Points, in no order, along strands that fork and pass close to each other.
Two points are linked if the straight distance between their rows is under 111. Some points are linked to none.
<311>: [  0 -21  -9 -10  28  14   7 -43 -19   4  29 -26 -15  30 -23  -4 -19 -29
 -32   5   0   4 -62  42 -33  44  -3  10  14  24  26 -24  -9  -4  25 -11
   7  44]
<991>: [-12 -10  31  -5  -3   2 -33  26 -14  27 -14  43 -11   0 -21  26 -46  -1
 -16  70  15  16  29  20  32 -13  15  40  -8 -17  40  -8 -42 -26 -12 -11
 -23   7]
<596>: [  3   1  33  16  38  14  -8 -17 -46  29  25  15   7  21   4   1  20 -40
 -21  39  36  11  -2  -8  -6   1  46   5   2  13  54  -5   4 -17   7  28
   0  37]
<708>: [ -4 -31  18  11  17   3  24  17  10 -15  14  41 -11   6 -21  15  12  15
 -64  18  38  17   8  -7   4 -25  38 -21  10 -24  11  12  20  11  -7 -17
   0 -37]
<1144>: [ -8   1 -39 -13 -26  -6 -18  13  13 -22  -9 -18  15 -12   1   0 -19  41
  45 -24 -26   2   4  23   1  35 -40  14 -14 -10 -35   1 -13  14 -15 -44
 -25  -6]
<1364>: [-10  -9  11 -13 -14 -17 -11  20  -1  13 -25   6   6 -32  22   6  15  20
  34 -22 -12  -7  32 -26  37 -14   2   5 -24  -9  11   8  -4  -6 -23  29
  -5 -50]
<118>: [  6 -35  -5   9  15 -22   6  26 -56   4  60   8 -11   7  12 -12  45   8
  -5  30   9  17  28  31   4  29  28  38 -11 -38  41  -4  29  12  -8  -2
 -20 -15]
<68>: [  4  32  -6  21 -11  -3  -8  -9  13  10 -29 -16  36 -16  38  -4 -13  -7
  20 -14 -44  -7  15   8  -7  11 -39 -45  -4  66 -38 -27 -15 -10  -7  18
  -2  12]
<641>: [ -5 -13 -10  -2  21 -24  34 -32 -33   9  -5 -24 -23  -6  27 -45  12 -27
 -30 -45 -44 -51  10   3  16 -55   4 -23 -34 -17  -2  -6 -23  16  22  24
  -4  11]
<19>: [ -1 -41 -42 -23  12 -24  -1  -5 -39   2  38 -55  -5  -1  27 -21  34   1
  34 -31 -42  -1 -16  36 -12  45 -15  31 -23 -10  20 -16  15  27   2   8
 -15 -10]
<694>: [-27 -35  -8 -18  48   3 -47   8 -13   5  19  24  -9   9 -13  25  28   0
 -16   8  27  11   7  11  15  10  25  43 -26 -28  34 -16   4  11  -8  30
 -69 -19]
<509>: [ 16  31 -12  16   5 -16  10 -16 -15 -12  -4  -6 -14   5   4 -31  -9  -9
 -11  -3 -14 -31  34  12  10 -48   8 -23 -10 -24 -63 -10 -32   8  15 -22
 -11  40]
<46>: [ 30  -3  15  -1 -30  -2  47 -24 -22  -2   4 -15 -33   8 -17 -32 -22  -7
 -24  11  -9  -4 -33   3 -12   8   9  -7  29 -13   9  13   6 -11  27 -41
  81   3]
<198>: [  5  18  49  -3 -11  -8 -12   5 -12  23 -15  16 -11   8  -5  16  -5 -22
  10  44  42  -1  26 -57  31 -39  42  23  20 -25  38  27 -19 -36 -12  13
  24  -6]
<521>: [ -5 -31  -7  -9 -17  -9 -27  26 -15   3  16   5   7   0  -7  18 -39  29
  28  43 -20  21   9  50   5  46 -25  42 -15  -9  17 -13 -14 -10 -16 -45
 -23  -6]
<394>: [-28   6   1 -28 -22  -1  -8  18  52 -19 -52  19 -17 -11 -32  23 -41  28
  12 -26  10  -5 -11 -15  27 -43  -6   4   1 -32 -27  15 -32   5  -6 -23
   0 -18]
<967>: [-23 -25 -26 -10  33 -34   0 -15 -27   8  -8   0 -19   3  10 -19 -23  -1
 -36 -14 -35 -17   1  51  17 -34   2   4 -29 -24   0 -36 -46   7  12  -2
 -48  26]
<945>: [ 24  -2 -31   1 -36 -11  17  15 -17 -32  33 -23 -14   2   0 -25  10  37
  37  -3 -13  -1   2  12 -11  33 -10  18   5 -42 -33  20  19  24   4 -69
  26  -6]
<359>: [-16  12 -12  12 -21 -29 -28  41   3 -24 -10  33   3 -21  -9  14 -28  55
   9  37 -17  16  57  34  26  -5 -15   8 -21 -16 -30  -9 -21  -6 -20 -51
 -51   3]
<1184>: [  8 -40 -17 -10 -28 -13  -3  11 -28  -5  33 -13 -11   7   4  -8 -38  27
  29  25 -23  18 -16  56  -5  49 -17  51   0 -34  12  -7  -1   0  -5 -59
   7  -8]
<1438>: [-13 -11 -22 -28  18  30 -19 -11  44 -17  -4 -16  13   1 -23  25   0  -7
   8 -39  11   7 -59   6 -30  44 -27  11   6  31  -4 -13   7   7  -4  19
 -20  -7]
<37>: [-16  21  16 -17 -12  37 -31  22  50 -13 -28  34   2  13 -52  44 -24  12
  16  20  54  42 -22 -19  -6  15 -18  27  29 -10  -4  22  -2   1 -11 -22
   3  -3]
<795>: [ -4  29 -15   6  17   7 -38  -3 -10  -3  14   2  19  -9  15  -2  55  -5
  44 -22  26  -8  34 -33  -1  -6  14  15 -20  -5 -18  -6  22  13 -11  43
 -47   0]
<881>: [-18  -7 -34 -28  36  40   2 -28  56 -27   5 -26  -2   0 -19  11  24  -3
  -4 -61   6  -8 -64 -11 -39  18 -19 -14  -1  29 -19   1  16  26  10  42
 -20  -9]
<397>: [-11 -23  -2  10  31  -6  31   8   0 -15  19  24 -13  -1   4  -8  38   5
 -46 -12  16  -5  17 -21   8 -38  31 -30  -9 -22  -1   6  21  20  -2  18
 -21 -26]
<815>: [  2  -6 -28 -15   2  38  -1  15  40 -42  25   0   1   6 -24  18  37  28
  22 -18  37  25 -37  -9 -29  50  -4  12  21  -8 -18  23  37  33  -7 -17
  -3 -30]
<410>: [ 24 -36 -10  -2 -30 -11  45 -16 -27  -5  24 -28 -29   3   4 -33 -24  -3
 -12   5 -37  -1 -38  36 -18  35  -8   1  15 -13  21   3  13   2  19 -35
  61 -16]
<988>: [-17 -21 -14 -18  18   1  27 -45   4  -4 -16 -12 -38   1  -8 -27 -10 -22
 -57 -47 -25 -40 -34  -5   3 -44  10 -26 -10 -13   3   4 -20  19  32  15
   8   7]
<798>: [ 23  21  42  15 -13   2  20   2 -14  26  -7 -14  20 -19  34  -9  36 -21
  30  -6   5 -17  20 -63   8 -12  22 -27  10  27  25  28  24 -27 -14  47
  51 -22]
<1407>: [ -2 -28 -31 -13   9   0  14  31  32 -41  15  13  -8  -5 -24  19  16  46
   4 -11   9  21 -15  23 -11  33  -7   3   7 -19 -10  10  17  27 -14 -34
 -17 -43]
<674>: [-19 -13  -6  -1 -10 -16 -53  19 -20  20   3   3  20 -12  18  18 -31  16
  28  40 -40  14  26  52   9  45 -36  35 -33  29  19 -35 -22 -21 -20  -2
 -61   7]
<1228>: [  3   3  -9  -7 -36  -7  16  18  31 -22 -22   7 -18 -12 -16   2 -18  40
  15 -16   3   0   5 -14  14 -11  -7  -6  14 -38 -28  23  -2   7  -6 -42
  27 -36]
<750>: [ 13   7  23 -27 -50  13  19 -13  11  10 -30 -26 -14  -6 -21  -9 -41  -7
  32 -17  -3   8 -60 -24  -5  33 -23   6  36   7  11  26  16 -16   8 -20
  86  -9]
<352>: [ -3  19  12 -10 -24 -19 -18   1  -3  17 -29 -13   2 -22  20  -3  -4  -1
  47 -36  -8 -34  35 -48  42 -43   7  10 -21 -19  -5  15 -23 -14 -11  17
  -1 -14]
<389>: [ 12  59  24   0 -27  33 -15   3  24   3 -20   1  25  22 -25  22 -30 -13
  31  24  25  31 -17 -10 -22  28 -36  12  41  34 -22   1   7 -14  -2 -22
  32  50]
<633>: [ -3  25 -31   8   9  15  19  17  64 -56 -11  13   2 -11 -12   5  18  31
 -10 -30  16   6   0 -11 -18 -10 -13 -47   9   4 -56  21  19  27  -4 -17
 -12 -20]
<310>: [ 21  -1   5  12 -10 -25  25 -18 -52  26   3 -22 -12   2  32 -40 -27 -13
  -2   6 -43 -29  10  27  11 -26   3  -5 -10 -16   3 -12 -29 -20  12 -15
  25  33]
<341>: [-15   7   9 -25 -33  30 -27  39  42  -8 -26  21  13   3 -36  46 -26  29
  44  17  23  39 -19  -8   0  39 -37  38  19  -5   3  24   8   6 -30 -37
   5 -28]
<305>: [ -3  -6   4 -20  -2  11 -10 -31 -18   4  12 -11  -8   3 -15  -1  20 -22
  26 -24  24 -11 -22 -36   3  -1  19  37  -3 -30  19  24   7   2   8  21
  17  -2]
<1377>: [-21 -36 -37 -13  24 -35  -5   8 -26 -12  22   1 -27   7  -5 -11  -5  16
 -24  -4 -13  -1  10  52  13 -13   9  26 -29 -48   3 -20 -16  20   7 -24
 -50  10]
<1056>: [ -4  53  17  15 -18   5 -63  19   1   0  -8  30  13   0 -14  28   6   3
  32  58  42  11  64 -40  16 -17  14  36  -5 -10 -19  13 -12  -8  -9   6
 -45  19]
<142>: [  6  12  16   6  -3 -15   9 -33 -24  25 -24 -16 -12   3   9 -28 -44 -31
 -20  -7 -34 -36  -7  13  11 -40   8 -17  -1   7  -8 -12 -45 -21  18  -2
  31  42]
<226>: [ -2 -45  18 -17  -7   9  25   1  12   1   1  13 -24   7 -32   5 -16   8
 -34   6  12  16 -47   7  -7  16  16   7  19 -19  37  15  12   0   3 -18
  42 -37]
<1164>: [ 11 -17 -16  14  37 -17  12  -2 -60   0  59  -1 -12  18   7 -27  53 -10
 -21  11   9   6  17  25  -9   6  35  23 -13 -24  20  -8  22  23   8   3
 -26  19]
<1208>: [-18 -32  11  -3  42  24   0   4  29   6  11  19  13  -5  -5  29  31   0
 -29  -6  24  16 -19 -12  -8  11  14 -14   0  15  38  -3  30   1 -14  50
 -22 -42]
<314>: [ -2 -18 -44 -26  17  23  13 -34  21 -34  32 -45 -18  12 -23 -10  42  -5
   0 -50  -2 -12 -60   4 -39  34 -11  11   8  -2  -9   6  26  42  31   9
  -6  -4]
<955>: [ 21   8  16  30 -20 -13  33  10   0   8 -10  13   7  -5  16 -12 -19   1
 -26  22 -17  -2  21   9   6 -20   0 -35  19  13 -17   2  -3 -14   1 -21
  42  -2]
<1333>: [ 26  21   8  28   7  25  35 -28  -5  -5  23  -4   8  18   4 -23  33 -19
 -27   2  14   4  -6 -14 -27   0  18 -36  22  23 -16  12  31   2  14   6
  38  19]
<1210>: [-12  14 -20 -12  33  16  -3 -51  -2  -1  -1 -22   0  -1   6 -26  37 -33
   3 -59  -3 -40  -9 -33  -7 -44  18  -4 -21  -9 -17  -3  -5  20  23  53
 -26  29]
<249>: [-14  -4 -12  15  40 -28  -3 -19 -22  14 -11  -6   7  -5  33 -20 -23 -20
 -40 -10 -44 -27   6  47   3 -23 -10 -29 -25  33 -10 -49 -38  -8  10  23
 -43  41]
<1431>: [-11 -32 -58 -10  34 -33  20  -2  -3 -35  36 -20 -33  14  -6 -16   1  19
 -46 -17 -28  -3 -10  57 -12  -6  -9   0 -13 -36 -24 -17  -7  34  21 -33
 -41   7]
<996>: [ 28  20  13   8 -17  21  35 -25   1  -2   1 -11 -17  18 -20 -16  -8 -23
 -18   4  19  -2 -33 -16 -26  -2  13 -21  38   4  -5  18  14  -5  25 -14
  65  23]
<171>: [-12 -56 -46 -22  34 -30  19   5 -12 -11  38 -42 -12  -4  18  -5  43   7
 -20 -31 -49   0 -27  48 -15  35 -16   4 -16   2  28 -22  14  26   5  21
 -36 -33]
<100>: [ -9 -44  -9  -2  23 -10   4 -17 -15   6  20  -4 -15  23 -10  -2 -43  -7
 -45  17  -8   4 -37  55  -9  14  -4  17   3   1  22 -32 -27  -5  10 -20
 -11  21]
<702>: [  6  21  40  -3 -21  17   8 -12  18  32 -36  -9  26 -11  12  12  -3 -24
  33  -8   6   1 -18 -51  -1   0  -2 -23  19  39  25  19  17 -28  -4  46
  57  -8]
<75>: [ 18  -7  29  18  -4 -10  48   3 -25  17   1   0  -3 -18  39 -20  49 -12
  -6 -13  -4 -24  24 -50  18 -25  30 -28  -1   5  40  34  19  -8  -2  38
  47 -39]
<1110>: [  2 -11   3  -3  13  38  37 -42  30   6  -6 -22  -9  -2  -2 -17  10 -30
 -32 -34 -11 -12 -64 -17 -33  11  -3 -47  12  47  25   8  31   5  21  50
  37 -12]
<328>: [-27   3  14 -14 -31 -18 -19  28  42   6 -60  26   3 -22 -17  37 -60  26
   8   8 -12   8  14   7  35 -33 -27   3  -5  -5  -6  -1 -36 -16 -19 -17
  -5 -17]
<47>: [  7  25  44  34 -13  11  10  26  34  21 -33  26  45  -4  13  25 -15  -2
 -11  36   1  25  22  -5  -7  -2 -18 -43  30  69   3  -3   8 -29 -19  22
  30   1]
<885>: [-33 -59 -35 -25  56 -33  17 -15 -25   5  29 -35 -24   4  16  -7  13 -16
 -54 -30 -49 -14 -35  48  -7   3  -6  -2 -22  -2  34 -31  -9  22  17  21
 -45  -7]
<975>: [ -1  21 -15  11 -12  11 -14  28  21 -30   0  16   5  15 -29  13 -26  24
  -1  32  18  29   0  30  -9  21 -18  13  17   2 -38  -4 -13   1  -4 -64
 -16  25]
<89>: [  1 -37 -14   3  14  -6   6  36   7 -16  29  14   5 -10   3  22  39  33
   5   9   8  26  12  25  -8  48  -5   1   0  -2  15   0  37  12 -19  -6
 -15 -53]
<1357>: [ 20  40  25 -12 -51  24   0   0   9   9 -16 -19  18  14 -18   6 -36  -7
  49  11  12  26 -33 -19 -17  48 -37  16  38  20  -6  15  15 -14   0 -37
  66  27]
<430>: [-11  28   8  11 -17  11 -27  38  50  -8 -33  28  35 -13 -12  42 -19  28
  15  28   6  30  24  -1  -7  13 -36 -12   3  44 -19  -5   6  -6 -29  -7
 -22 -10]
<668>: [-25   2 -26 -11  27   3 -11 -25  20 -12 -14  -8   2 -19  10  -8  23  -2
   0 -61  -7 -32   6 -25   5 -46   6 -15 -33  -9 -22  -2  -6  21   4  53
 -46  -4]
<479>: [ 30  37  33   2 -28  -8  25 -29  -4  22 -43 -30 -15   0   9 -24 -39 -37
   2  -8 -24 -32 -12 -20   1 -35  -9 -35  26  14 -17   6 -23 -28  21  -5
  72  36]
<707>: [ -8 -31  10  -2  34  15  29 -39  -9  15  13 -14  -3   2   4 -10  27 -30
 -37 -26 -11 -13 -49  -5 -14  10  14 -21 -10  36  49  -3  16   2  14  55
  11  -3]
<863>: [-16 -20  -1   2  47  11 -25   5  -2   3  19  17  15   1   3  25  24  -2
 -17   8  18  11   7  11   1  19  13   9 -15  15  17 -21   9   0  -9  36
 -54  -6]
<1185>: [-29 -54 -23 -23  33 -15  23 -33   4   6  -4 -18 -26  -4   6 -13  -7 -20
 -61 -43 -41 -31 -49  24  -2 -15  -8 -17 -19   8  26 -24 -22  19  25  30
 -17 -17]
<470>: [ 22 -27  -5  -7 -35 -12  21 -10 -39   9  26 -29 -13   4  19 -25 -35  10
  28  14 -37   0 -23  42  -4  45 -15  30  -1 -24  17   2   0 -13   4 -44
  41   0]
<743>: [-10 -12 -27   5  22 -48  26  -5 -30   0  -5 -10 -17 -24  45 -44  26  -3
 -22 -36 -53 -33  32  17  24 -47  -7 -30 -40 -15  -7 -18 -13  21  10  25
 -30 -12]
<965>: [  4  35  23   8 -41 -22 -22   6  -2  23 -40  -2  20 -12  14   2 -47  -5
  29  21 -27 -16  45  -1  23 -27 -22  -2  -6  18 -20 -10 -36 -31 -11 -10
   5  31]
<742>: [-33 -25 -17 -14  28 -15 -12  -5  25   7 -24  -6  11 -22  13  17 -11   5
 -12 -35 -26 -10 -16  24   8   4 -25 -14 -27  40   5 -38 -25  -7 -10  36
 -47 -19]
<478>: [ 11  18  23  10  19  25 -22 -17 -32  24  16   9  19  29 -20  12  -8 -37
  -3  51  35  27 -14  15 -19  35  15  24  10  31  39 -17  -2 -27   8   7
   7  52]
<729>: [  7 -13 -34 -10   0 -21 -32  -8 -53   8  41 -38  15  -1  31 -21  38  -4
  62 -20 -20   0  17  24  -4  45  -4  42 -28 -11   2 -13  18  21   2   6
 -33  21]
<112>: [  1  14  22  -7 -13  40  28 -29  38   9 -23 -15  -2  -5  -7  -3   6 -23
   4 -38  13 -10 -49 -50 -25  -7  -2 -38  19  29  12  25  32  -6  11  51
  58 -18]
<1352>: [-14  -8  26 -11  -4  27   0  12  60   7 -41  18  14  -5 -20  32 -23   1
  -7  -8  16  20 -36 -16  -6   5 -17 -17  19  32  14   6   9 -10 -12  26
  18 -32]
<1217>: [-11 -18  15  11  29  -1   2 -12 -12  20   1  21  -8  23  -8   4 -30 -17
 -62  28  10   8  -8  21   6 -18  22 -11   3  11  18 -22 -26 -10  16 -11
 -12  32]
<108>: [ -7 -30  32  12  19 -15  -8  15 -44  32  11  39  -4   5   1   3 -20  -8
 -45  52   5   8  20  26  25 -12  33  18 -11 -15  52 -16 -24 -20  -5  -4
 -11   9]
<235>: [ -9 -32  26 -12 -24 -21  -5  41   5  18 -27  28  -3 -33  15  20 -10  33
  17   4 -10  -4  33 -16  45 -11   3  14 -19 -26  34  15  -3 -14 -32   7
   5 -71]
<126>: [ 14 -29 -13  14 -11 -35  44  13 -46   3  21 -10 -14 -12  32 -34  20  12
  -9  -6 -38  -5  25  28  12   2   6  -8 -12 -16  11   0  15   8   2  -9
  20 -28]
<785>: [ 14  55  10  36  21  25 -25 -14  -6  -7  17  15  21  19   4   9  29 -24
  -5  35  49   6  25 -37 -18 -26  32  -7  11  10 -25   0  10  -6   4  21
 -19  41]
<253>: [-11  27 -17  13 -10  -6 -36  37  22 -33   1  33   9   0 -30  28 -26  41
   4  49   4  27  36  34   1  17 -22  21  -7  -2 -36  -7 -22   3 -21 -61
 -58  24]
<1439>: [ -4  24  10   2  15  43 -43   0   9   9   8  19  20  26 -32  29  -3 -16
   6  45  49  30 -10   6 -15  34   2  37  12  23  12 -11   0 -11  -3   3
 -19  35]
<450>: [-15 -40  26 -18   0   7 -24  32   2  16 -13  40  -5 -11 -17  41  -6  16
   0  30  14  21   2   0  27  15   9  30  -9 -27  50   7  -4 -13 -32   7
  -8 -56]
<1043>: [ 11  14  -1 -13 -31  -1 -39  -1 -29  14   7 -15   5   4  -2   0 -16  -1
  61   7   5   1  15  -7  14  25  -3  51 -15 -20   1   3 -11  -7  -2 -14
   0  18]
<93>: [-16   0  26 -10   1 -11 -48   6 -24  39 -28  23   0  -7   1  13 -46 -18
  13  33  -7  -3  16   8  32 -10   3  38 -24   4  37 -20 -50 -32  -6  19
 -31  25]
<757>: [-14 -18 -25 -22   1   9 -17   9  44 -13  -9 -11   6   1 -18  31 -28  18
   7 -14  -7  15 -49  30 -18  50 -40  12   3  23   2 -16 -11  -4 -11 -11
 -17 -21]
<278>: [-15 -23  24  -4  48  13   9 -39 -28  23  21   0  -1  19  -1  -9  23 -42
 -44 -10  21 -17 -33 -25 -11 -18  41  -9 -11   9  56   7   6   4  19  43
   0  26]
<103>: [ -5  23  26 -13 -24 -14 -43 -13 -16  37 -42  -1  10  -7   9   6 -50 -18
  31   7 -17 -18  18  -8  30 -31 -11  26 -13   6   9 -12 -51 -32  -1  12
  -9  37]
<884>: [ 16  47  -1   9 -39   6   8   7  44 -10 -39 -12  22 -12  10   0  -4  12
  35 -28  -6 -10  19 -35   0 -10 -28 -41  18  24 -58  19  12   3  -4 -11
  34  -7]
<457>: [ -9 -35  25   0  15   9   4   8  12  21 -13  17  19 -13  11  21   1  -3
 -12   5  -3  10 -24  -1   1  23  -3 -11  -2  33  45  -7   8 -19 -20  38
  18 -38]
<225>: [ 26 -13 -28   9 -17   7  33  -1 -10 -34  47 -25 -11  16  -5 -23  34   9
   9  -2   0   9 -18  17 -32  46   0  11  21 -11 -21  11  37  28  11 -41
  32  -7]
<233>: [ -9  21   8  16  24 -18 -34  11 -28  13   5  16  15 -17  31 -11  44  -6
  11  -2  13 -16  55 -29  19 -32  29   5 -37  -8  -1  -7   0  -1  -9  57
 -62   4]
<146>: [ -5 -21  -5 -27 -33  17 -11  17  28  -1 -15  -7  -1   2 -25  21 -29  15
  31  -5   8  20 -49   8 -11  54 -30  36  13  -4  11   5   6  -1 -14 -33
  25 -27]
<1395>: [-19  -5   3   8  34 -17  -3   9 -22  -4  21  22  -8  -9  18 -10  54   1
 -22 -13  24 -13  39 -37  17 -56  43   2 -26 -39   9   9  14  15  -5  42
 -45 -22]
<1363>: [ -3  -2 -26  14  15 -10  17   6  31 -22  -7   2   2   0  -3   9 -29  13
 -38   5 -27   6  -9  45 -16  10 -32 -41   9  33 -37 -28 -16  -4   1 -31
 -19   7]
<1005>: [-15  15  24  28  28  21   3  15  46   0  -9  40  18   1   9  23   5  -1
 -49  13  40   9  19 -40  -2 -61  29 -58  11  16 -10   7  13 -10  -4  25
 -15  -5]
<337>: [ -5 -37 -57 -10  43  -8  30   3  28 -49  42  -9 -28  17 -21   3  19  25
 -68 -20  -7  10 -24  42 -28   8  -4 -28   8  -4 -18  -2  11  35  18 -35
 -36 -12]
<1034>: [  3  31  20   0 -10  10 -70   8 -33  22  10  19  10   0   6  22  22 -18
  46  55  38  10  43 -30  16  24  18  49 -21  -2  21  11   1 -11 -13  37
 -42  15]
<1375>: [ -6  43  -6  18  29  35 -41  -9  10  -9  21  11  22  25 -22  21  17 -16
   1  24  53  21   3  -5 -27  21  13  14   3  27 -16 -14   6   2   1  14
 -47  47]
<634>: [-13  -1 -35  -7  27   8 -14  -5  18 -21  14 -10  17 -10   7  -5  46  11
  22 -44   6 -11   3 -15 -12   6  -2   1 -20   2 -25  -7  21  25   2  37
 -44  -9]
<625>: [ 24  18 -31   5 -18  22  21   8  25 -37  22 -18   6   2  -8 -12  40  27
  26 -24   6  14 -20 -13 -30  49 -15 -14  20  11 -41  20  43  31   4 -32
  30 -24]
<1298>: [ 15 -42   8  10   4 -10  11  36 -28   0  38  21   4  -5  11   6  47  24
   0  30   6  20  16  18   8  37  18  15   0 -26  37   2  39   6 -24  -5
   5 -54]
<211>: [  2  23 -20  16  -4 -27 -10   8  -8 -18  -6  10   3  -7  -2 -13 -16  20
   4   8 -12  -9  41  23  14 -22  -4  -1 -15 -23 -45 -13 -26   4   0 -29
 -36  25]
<960>: [ 17  36  23 -10 -43  -8   4 -22  -1  28 -46 -41   2 -11  22 -17 -29 -25
  46 -30 -35 -37   0 -34  14 -22 -21 -24  11  16 -15  11 -23 -26   2   8
  58  22]
<1028>: [ 33  60  14  48   4  23   7  -7  -4  -3  15  -1  35  16  19 -13  36 -21
   3  23  21  10  29 -16 -31  -3  12 -36  23  38 -32  -5  26 -10   2  16
  14  38]
<1308>: [ 23 -18   5   6 -30 -26   9  -5 -68  26  21 -23  -8  -1  29 -32 -39  -4
  25  25 -37 -11  12  31  16  14  -3  35 -19 -25  28  -3 -21 -24   4 -36
  27  21]
<7>: [ 13 -22 -13 -13 -30 -15  19   9  -9 -20  14  -5 -29  -4 -18 -12  -7  23
  11  -6   7   1  -5   5   8  -2   4  30   8 -57 -11  20  -1  14   8 -47
  26 -22]
<1287>: [-17 -37 -10 -29  16  -7 -30  -3 -24   9  16  12 -17   4 -17   7  -6   2
   8   2  11   6  -8  21  17   4  16  56 -25 -41  33  -8 -19   9   4  -1
 -34   2]
<14>: [  9  -6  10 -32 -47  24  31 -19  34  -6 -27 -22 -19 -10 -20 -10 -18  -2
  15 -46  -2  -5 -62 -42 -15  12 -19 -16  26   8   4  29  22   6  14   5
  69 -34]
<1203>: [  1 -18 -21  17  12 -52  36  23 -46  -4  18   3 -19 -15  40 -43  26  12
 -28  -9 -39 -15  48  31  22 -32  11 -18 -33 -34  -4 -11   4  11  -2  -3
 -21 -13]
<718>: [ 19  20  26 -16 -49 -19  -7  -8 -25  32 -28 -33  -4 -14  29 -11 -25 -17
  62 -23 -23 -32  18 -41  36 -17  -3  11  -6  -9   5  18 -23 -32  -5  -3
  45   5]
<980>: [  8  26   6 -13  -8  14 -26 -28 -16   4   0 -16   0   7 -10  -4  -1 -26
  36 -11  18 -10 -11 -21  -2   2   9  29   0 -13  -9   3 -13 -10  15  -3
  12  32]
<1316>: [-13 -18 -32   1  31  16  32 -16  43 -46  26   6 -25  18 -25   0  21   8
 -73 -23  17   0 -30   3 -27 -10   9 -43  12   1 -27   6  23  36  19 -19
 -17 -14]
<1008>: [  3 -21  41 -10 -13   3  -7  13 -24  26   4  24 -18  -2 -15  23   0 -10
   9  36  32  12  -2 -22  28   2  31  39  10 -30  61  23  -5 -24 -18   7
  34 -34]
<302>: [ 11   3 -17  17  30  27  29 -34   7 -25  37  -3 -14  31 -19 -16  29 -14
 -55 -11  31  -8 -16  -6 -32 -12  28 -27  18  -5 -23   7  27  26  30  -6
   4  23]
<1079>: [  2  18 -21  20  18 -15 -10 -19 -12  17  -6 -24  32  -8  39 -15  -7 -10
   3 -15 -50 -16   9  37 -10  19 -33 -26 -19  58 -26 -46 -20  -8   7  22
 -24  37]
<710>: [ -1 -29  18   9  14  -4  52  -9  -6   6   1  11 -23 -10  17 -25  27 -10
 -57 -16 -13 -20  -1 -28  12 -51  31 -43  -7   0  28  22  11  10  10  25
  30 -32]
<1378>: [  8  18  54   8 -36 -17   5  23  10  22 -36  12   6  -1   9  16 -28 -12
  10  35   8  -1  32 -42  26 -44  10 -10  28   7  17  15 -19 -37 -15  -2
  50  -8]
<1156>: [ 27  32  -7  27  13  -8  15 -25 -38 -11  28 -10 -13   9   8 -39  39 -18
 -14  -6   7 -33  34 -13  -5 -47  29 -17  -5 -26 -40   2   3  16  18  -4
  -7  37]
<1076>: [  6  42   4  14 -32   2  13   6  40   3 -50 -10  30 -17  32  -3 -22   4
  17 -21 -41  -7  17 -11   3  -7 -42 -68  11  55 -50  -5   3  -6  -7   9
  30  -6]
<737>: [ 30  30  45  41 -24   4  25  20  -4  25 -13  12  34  -4  26  -2  -1  -6
  -2  47  -6  13  33  -7  -1  -3   2 -42  26  51   3   2  14 -29 -13   7
  49   8]
<1163>: [ 13  42  30  14 -36 -19  -6  18  16  20 -52   9  15  -9  20   9 -34  -5
  20  15 -15 -17  51 -31  24 -61  -4 -29  23  17 -22   7 -26 -30 -14   6
  18  20]
<385>: [  7  48  -8  14 -18  12  10  16  50 -33 -26   8  11 -13   1   3  14  21
  19 -24  15  -9  27 -44   1 -42  -9 -45  12  -3 -66  24  16   9  -3  -2
   7 -17]
<332>: [-20  25  42  -6 -10  26 -24  25  67  22 -60  34  24   1 -22  51 -35   0
   5  20  35  30   0 -38  -1 -26 -13  -8  29  29  12   9  -1 -21 -17  32
  13  -9]
<1021>: [ 14 -16  -3  23 -14 -21  29  20 -13  -4   9  12   1  -7  20 -11  -5  24
 -13  20 -24   9  23  33  13   9  -8 -14  -1  -4  -4  -9   4  -1  -5 -28
  16 -23]
<12>: [ 11   7 -18  23  41 -12  19 -23 -51  -1  39 -13  -7  10  19 -41  53 -27
 -26 -10  -5 -19  18   9  -6 -19  29 -12 -11  -9 -11 -12  10  18  20  19
 -15  38]
<165>: [ -6 -17 -28 -27   5  19   9 -29   9 -27  15 -17 -27   2 -38  -9  23  -4
   7 -44  15 -14 -45 -20 -11   4   9  25   1 -37  -6  18  14  31  21  -1
   6 -13]
<976>: [ 11  42  15  22  -6  25   0   6  32 -13 -13  18  15  26 -28  10 -23  -1
 -11  34  29  31  -8   2 -27   7 -13  -8  42  23 -32  -2   5  -5   2 -36
  22  36]
<1392>: [ 12  10 -25   1 -19 -14 -39   6 -40   3  35 -20  16   2  17 -11  13  14
  62  15 -12   7  31  19  -3  45 -14  44 -19 -12 -13  -9  12   3  -6 -25
 -27  25]
<810>: [ 11  44 -10   9 -16   9 -33   6  -8 -16  11  -4  21  -2   8   1  45  11
  54  -8  34   1  36 -37  -3  10   4  18  -7 -14 -40  13  22  14 -11  -2
 -16   2]
<1376>: [-14  28  35 -10  -4  31 -15  12  58   5 -42  34   1  24 -39  42 -42  -8
 -13  25  54  28  -6 -36  -7 -35   6   1  41   1  -5  16 -14  -9   1   2
  17  22]
<361>: [  6  47   1  14 -24   4 -32  28  12 -23  -2  23  12   0 -20  18   8  25
  34  30  38   7  47 -27   9 -12   2  18   8 -22 -42  21  -1   3 -17 -31
 -15   9]

A fork is a point with three links. Follow the links from the first point to the second and name the forks in between, in order.
<305>, <1079>: <1377>
<146>, <1308>: <1377> <1333> <470>
<211>, <596>: <112>
<668>, <596>: <795> <397> <112>
<1184>, <68>: <470> <1333> <1377>
<702>, <1079>: <112> <1333> <1377>
<1079>, <470>: <1377> <1333>

A fork is a point with three links, a tip a point with one. Leave the first point through the second and follow the links. Name the first fork or tip that comes.
<450>, <235>: <470>
<211>, <509>: <328>
<19>, <171>: <47>
<332>, <1352>: <1377>
<118>, <1164>: <112>
<1110>, <707>: <1333>
<198>, <1378>: <311>
<1377>, <967>: <633>

Follow the links from the first point to the second, and from the first to the third. Name the last point that the two ways share.
<810>, <1357>, <302>: <112>
<668>, <996>, <509>: <112>
<1316>, <707>, <674>: <1333>
<142>, <633>, <112>: <1333>
<1079>, <310>, <341>: <1377>
<863>, <521>, <479>: <470>
<1076>, <1308>, <863>: <1377>
<785>, <668>, <1034>: <795>
